Each row is a point on a tangle of strands that fork, close into loops and nearly touch. The rows are in no order.
Points whose rows are less than 76.3 apart are linked; no others are. Some points are linked to none.
lale: [-18 -10 -30 -14  -4 -26 -12  17 -19   5 -23  -4  -3   0 -18 -20   7   3
  12  32 -23 -32  11   0 -32]
zabo: [-31   1 -21  12 -18 -32  22  33  -7   1  20  15 -41  18  -4 -13  -5 -12
  -3  33   8 -10   9  13 -28]
vapen: [ 18 -11  -3  22   3  19  16  -5   5   5  -5 -32  -9   4  -6 -31  23 -32
  18 -32 -13 -31  51  11  19]
lodet: [ -3   0  -2  -5  19  -6   0 -41  14  -4 -24 -17  18  10 -16   2  11 -21
   2 -16 -14  19  35   5  -2]
gide: [ 25  23   9  18  -8   0   2  14 -27   6  14  23  -3  12 -12  19  -9   2
 -36   9  28   7 -17 -15 -29]
sivop: [-13 -12 -30   5 -29 -41  16  33 -19   8  -9   9  -9  -8 -11 -10  13  28
   7 -21  10   8  23 -15  40]
gozer: [-16 -18   5 -11 -14  -2  -8 -25  -9  24  -4   5  10 -31  -9 -40 -10  10
  26  20   6  -2  14 -28  22]
fuv: [ 21  24   2  10  36  31 -12  -6  -6  11 -37 -10   9  14 -11  17 -21   9
 -31 -20 -11   8 -15  -8  20]
rine: [ 17 -37  -5   0 -10 -19   4  18  -9  -3  -5 -16 -17  -7   2   0   0  29
  38 -32   2 -27  20   6  22]
pov: [ 12   5  19   6  16 -13 -27   6 -24  16 -33  -2  14   3 -23  35  -5   9
 -30 -16  14  -4 -11  -3 -22]
bepak: [-22  15   4   7   4  -4   4   3 -15   9   1  19   5  -9 -27   3  -8  22
  -4   7   3  23   2 -20  14]
zuge: [-24  13  25 -13  25   6  26 -19   0  -5 -11 -14 -14 -12 -17  14  61   0
  -7 -11  13  28   8   9  -5]
guf: [ 49  -3 -26  21   0   4   4   0  -5 -19 -14 -33   9  21   0   3 -17 -23
  10 -15   3 -10  -5  -8  21]
vug: [ -1  20   4  -1   0   0  -8   7  42 -24  -8   5   7   0  30  30  -5 -28
  -9  18   8  12 -39  10  -7]
vez: [ 20  13 -15  11  27   8   3 -38   9  -3   8 -14  30   5  -3 -13  -9 -14
  -3 -25 -10  34  12 -14  14]
pib: [-35 -11  27  -3  12  12  -4 -18   0  16 -17 -16  18  17   9   2  38  12
 -20   0 -19 -16  25  36 -22]
vatol: [-12  14  17 -10  -8  -8 -15  18  28  11  34  -4  10 -10  22  11 -17 -18
 -12  22  16  32 -13  19 -37]
Seso: [-30  -5 -35 -24 -37 -20 -18 -26  -5  -6   9  -4   1  -4  -7 -15   2  22
   8  12   8  -4   7 -11 -18]
gagog: [  4 -22  10 -19 -25   2   0  -1 -12  41  -3   1   1 -24   9 -40   0  -5
  28   8  -7  -6  37  -1  34]
ribi: [ 27  30 -20 -10   0   0  -6   5  19 -24  24  -3  13  20  20  28 -24  11
  -6   2  15  18 -39 -27 -20]
kole: [ 25  -7  -6  21   3   3  23 -14   6  17  11   6   8   7  -5 -14 -24 -12
   5 -25 -11  20  12   5  32]
Dod: [-23  -7  18   4  -6  24  -8   7   6  14 -21  -9   7   2  -8 -23  -1 -16
   8  26 -24 -40  14  20  12]
nofo: [-18  -9  -1   7   5   1   2 -18  -6  24 -26  -3   5 -22 -34 -14 -16  15
   6   7   1  11  22 -32  38]
Valu: [ 27 -38  16  12 -15  13  26  -1 -19   7   0  -3  -1  12 -18  -6  -5   3
   7  13  14 -15   8  11 -16]
somem: [ -7  -5 -12   3  -5 -30  16  25  10  17 -11  30 -10  -5   5  -8 -21  -9
  28  12 -17  -6  -9  -5  11]
buge: [-11  22   6  -9   9  -1  31 -16   6 -15  -3  18  12   6  -7  15  37  -4
   3  11  12  34  -1  -7 -11]
gok: [  1   6 -13   0  -8  -2  -2  22  29 -28  -7   8  -5  18  28  24   8 -28
 -24  29  -3 -13 -32  35 -37]
Vap: [ 11   9  -5  17 -13  14 -11   0   5   6  36  -3  27 -10   7  -2 -12 -27
 -20  15  12  28 -13  25 -18]
suveg: [  1  -2 -23 -25  12 -12 -12   5  -4 -14 -24   3  15  25   3  14  -6  20
   8 -19 -23   3  13 -34  27]
doz: [-14  15  22 -33 -22 -13 -29  11  35  28  28   5 -20 -20  13  26   4   1
 -21   5  16  15 -25  10 -28]
fusar: [ -9  48  -6   1   6  -5 -20   6 -18   7  23  32  -9 -14 -10  -8 -15 -19
 -24  14 -13  18 -12   4  -7]
nazo: [-29   8 -20 -31 -30 -23 -23  -7   4 -10  24  26  -5 -22   2   5  10  33
 -16  11  19   7 -13 -11 -20]
suma: [ 10  42  -9  19   7  14  -9   6  -4  11  36  -1  14  -9 -15   3 -23  -2
 -22  -4   4  28 -22   4  -5]
Dafal: [-17   8  29   4  13  23  14 -36   0   5  10 -39   1  19  24   1  43  10
 -26  -3   5 -14  12  28 -31]
Duk: [ 15 -25  33  20  38  30   6 -35  -5 -23  -1   2 -15 -33  11   0   2   0
  -2 -13  -3   2  -5  -1 -20]
varif: [  5 -28  10  18 -12  -3  25  -8  25  -3  15  -2  -2  13  31 -10  -8 -19
  20 -27   4   7  12  24  27]
lir: [  5   2  26   4  -2  32   7 -34  11   4  13 -15  13   3  19  -1  29 -18
 -29   5  14   7  -6  37 -23]
zimo: [ 23  27  17   9  24   7 -24 -16 -20  12 -12  -1  10   0  -2  19   0  -2
 -42 -33  14  12 -20  -9  -5]
meto: [-42 -34  15  -5   0   6 -12 -29   1  21 -29 -19  10   1  14 -20  20  18
 -13   5 -19 -26  38  11   7]
Fibi: [ 20  -7  43 -12   6  10   3 -22   9  14   7  -3  -2 -14  21  18  40 -24
 -32 -15  34  19 -23  21 -24]
sudup: [-21 -38   8  -7  -4  21 -12   0  -2   9 -24 -12  -8  -1  12 -20  15  15
   5   5 -25 -59  25  12  23]
zoma: [ 15  30 -21  37   4  -8  14  26 -22 -16  25  29   9  18   0  -3   0 -19
 -20   0  11  11 -22 -16 -17]
butu: [ 19   7  -5   0  27  12  12  -4  18 -10   8  -4   2  15  -1  29 -24  43
  -2 -15  11  13 -28 -19 -10]
daro: [-31 -11  -4  -8  -7 -16 -30  18 -13 -15 -30  11   6  14  -1   1  19   9
  -1  16 -16 -47   2  16 -22]
tifeg: [  3 -43   0 -12  -4  19   2  10  -7 -18   3 -26 -22   9   7 -10   0  22
  27 -13 -19 -41  22  21  19]
dun: [-14  -7 -16   2  -4 -33  29  35   6  -9  -2  33 -20  13  -2  10  -6   0
   9  36   5   0 -11 -11 -26]
budez: [ 43 -12   5 -16 -17   9   5   4 -14  24  11   4   4 -17   3 -30 -19  -6
  36  -1 -15 -13   4  -6  27]
rada: [-13   4  12 -19   2 -13 -15  -9   2  -8  15  14  -2 -13   0  28  27  25
  -8 -19  23  12 -10  -2 -23]
Kiv: [-29  10  33  16   7  21 -14  30  10  -5 -13  -6  11  -4   8  -8  -3 -34
  -3  38  -7 -15 -12  21  -4]
Sabeb: [-35   7 -14   5 -19  -6  13  -7  30 -21   6   4 -16   3  -4  -1  -9  12
  39  11  -1 -10  -7  -6  20]
ridu: [ 11  34  -3 -13  26  33  -7  -6   6  16 -21   9  -2  17   9  17 -23  36
 -24 -16  -1  19 -40 -19   9]
bifeb: [-12 -26 -18 -26  10   3  -3  16 -10 -21  -6  -4  14 -15  -5  -8   2  36
  17   0  -9   9  16 -44  38]
Funa: [-33  20 -10  -1  -9 -29  -5   4 -14  13  23  28  -5  -9 -13 -22 -12  -8
   1  19  -8  22  11  -7  -3]
ref: [  3 -15 -17  -6  32 -15  10 -10  -1  -4 -26 -16  12  25 -10  14  -1   9
  -1 -34 -18  27  40 -25  13]
muvaf: [-26   8  22 -23  24  -6  -2 -24  15 -15  15 -18 -14 -16   8  19  47   9
   0 -37   9  23  -5  12 -11]
vas: [ -5  -7  12   6   8 -13 -21  30 -13 -11 -36  15  10  10 -15  28   4  -5
 -14   7  -6 -23  -7  14 -18]
Banul: [ -9  17  -2  13  -5   5  -1  -3  43 -34  13   3   3   6  18   9 -20 -14
  23   5   5   1 -27   0  18]
lefu: [ -2  10 -13   7 -30 -26   8  40 -38  12  -6   9 -33  -1  -4 -13  -2  -1
  13   2  10  -7  19 -15  25]
vovim: [ 34 -19  19  -2  39  20  24   3  32   0  22 -15 -30 -25  10  35  17  16
 -17 -38   5  21 -51   3 -13]
Zudu: [  2   8  -6 -26 -21  12  -4 -18  -9 -19  -3  12  -5  23   0  11  11  -7
 -10  17  -9  -6   3  14  -7]
Rozo: [ 15  10  -8  15 -18 -24  -3  34 -31 -15  17  10 -12  16   1  -5 -15 -20
   4  -4   9 -12  -1 -16  -8]
sir: [ 31  -6   8  10 -14  18  22   3 -15   4  12  23  -9   9  -9   9 -26   2
  -2  22  16   1 -18 -17   3]
Laga: [-18 -19  -5 -13   9   9  12   4  14 -25  18  11   1  -9  -3  -1 -11  34
  40   1 -17   4  -6 -11  32]
Tepop: [-15  26  19  22 -18   5  -8   9  10  14   3  -5 -20  -7 -22  15  -6 -14
 -27  17  23  -4  -9  28 -23]
buza: [ -2 -39  28   9 -16   7   4 -29  -2  10   0   9 -24  -1  26 -16  -8 -12
   2 -20   5 -11  26  11  30]
Tadeg: [ 17  -4 -18  -6  -6 -28   3  31 -11  19 -13  -9  -1 -22   1 -10  10  26
  37 -37  -3  -2  42  -3  29]
Lere: [-12  -2   5 -23  -3   8 -19 -40 -15  -7  -3 -12   5 -17 -10 -16   5  12
  10   6   9  -4  18 -17  -3]
Mipas: [ 44  -6 -36  21   2  24   8  -3   3 -26  -6 -37   9   5  -7 -19  23 -38
  12 -18  -6 -23  18   0  19]
gotan: [ 35  13 -27  19   1   0 -17  14  -4 -18  11 -23  19  13   8   6 -34 -14
   0   6   9  -2 -32 -15 -11]
boko: [ 27  -6  -4   3  -7   7  11   8  10   8   8  24   2  -8  11 -20 -30 -18
  29  19 -24  -7 -26   2  26]
sab: [ 16   2 -19  -7  13 -14  -7  10 -10  12  -6  -4  12  -6 -22 -28 -20 -22
  20  34 -35 -16  -1   0 -26]

A fork is a point with three links, a tip a point with one. Leave the first point through the second and follow the links. Name the first fork or tip that comes.
pov, zimo: vapen
vapen, Mipas: sab
vug, Banul: buza
Valu, sir: sudup
tifeg, rine: Valu
kole, vez: gok
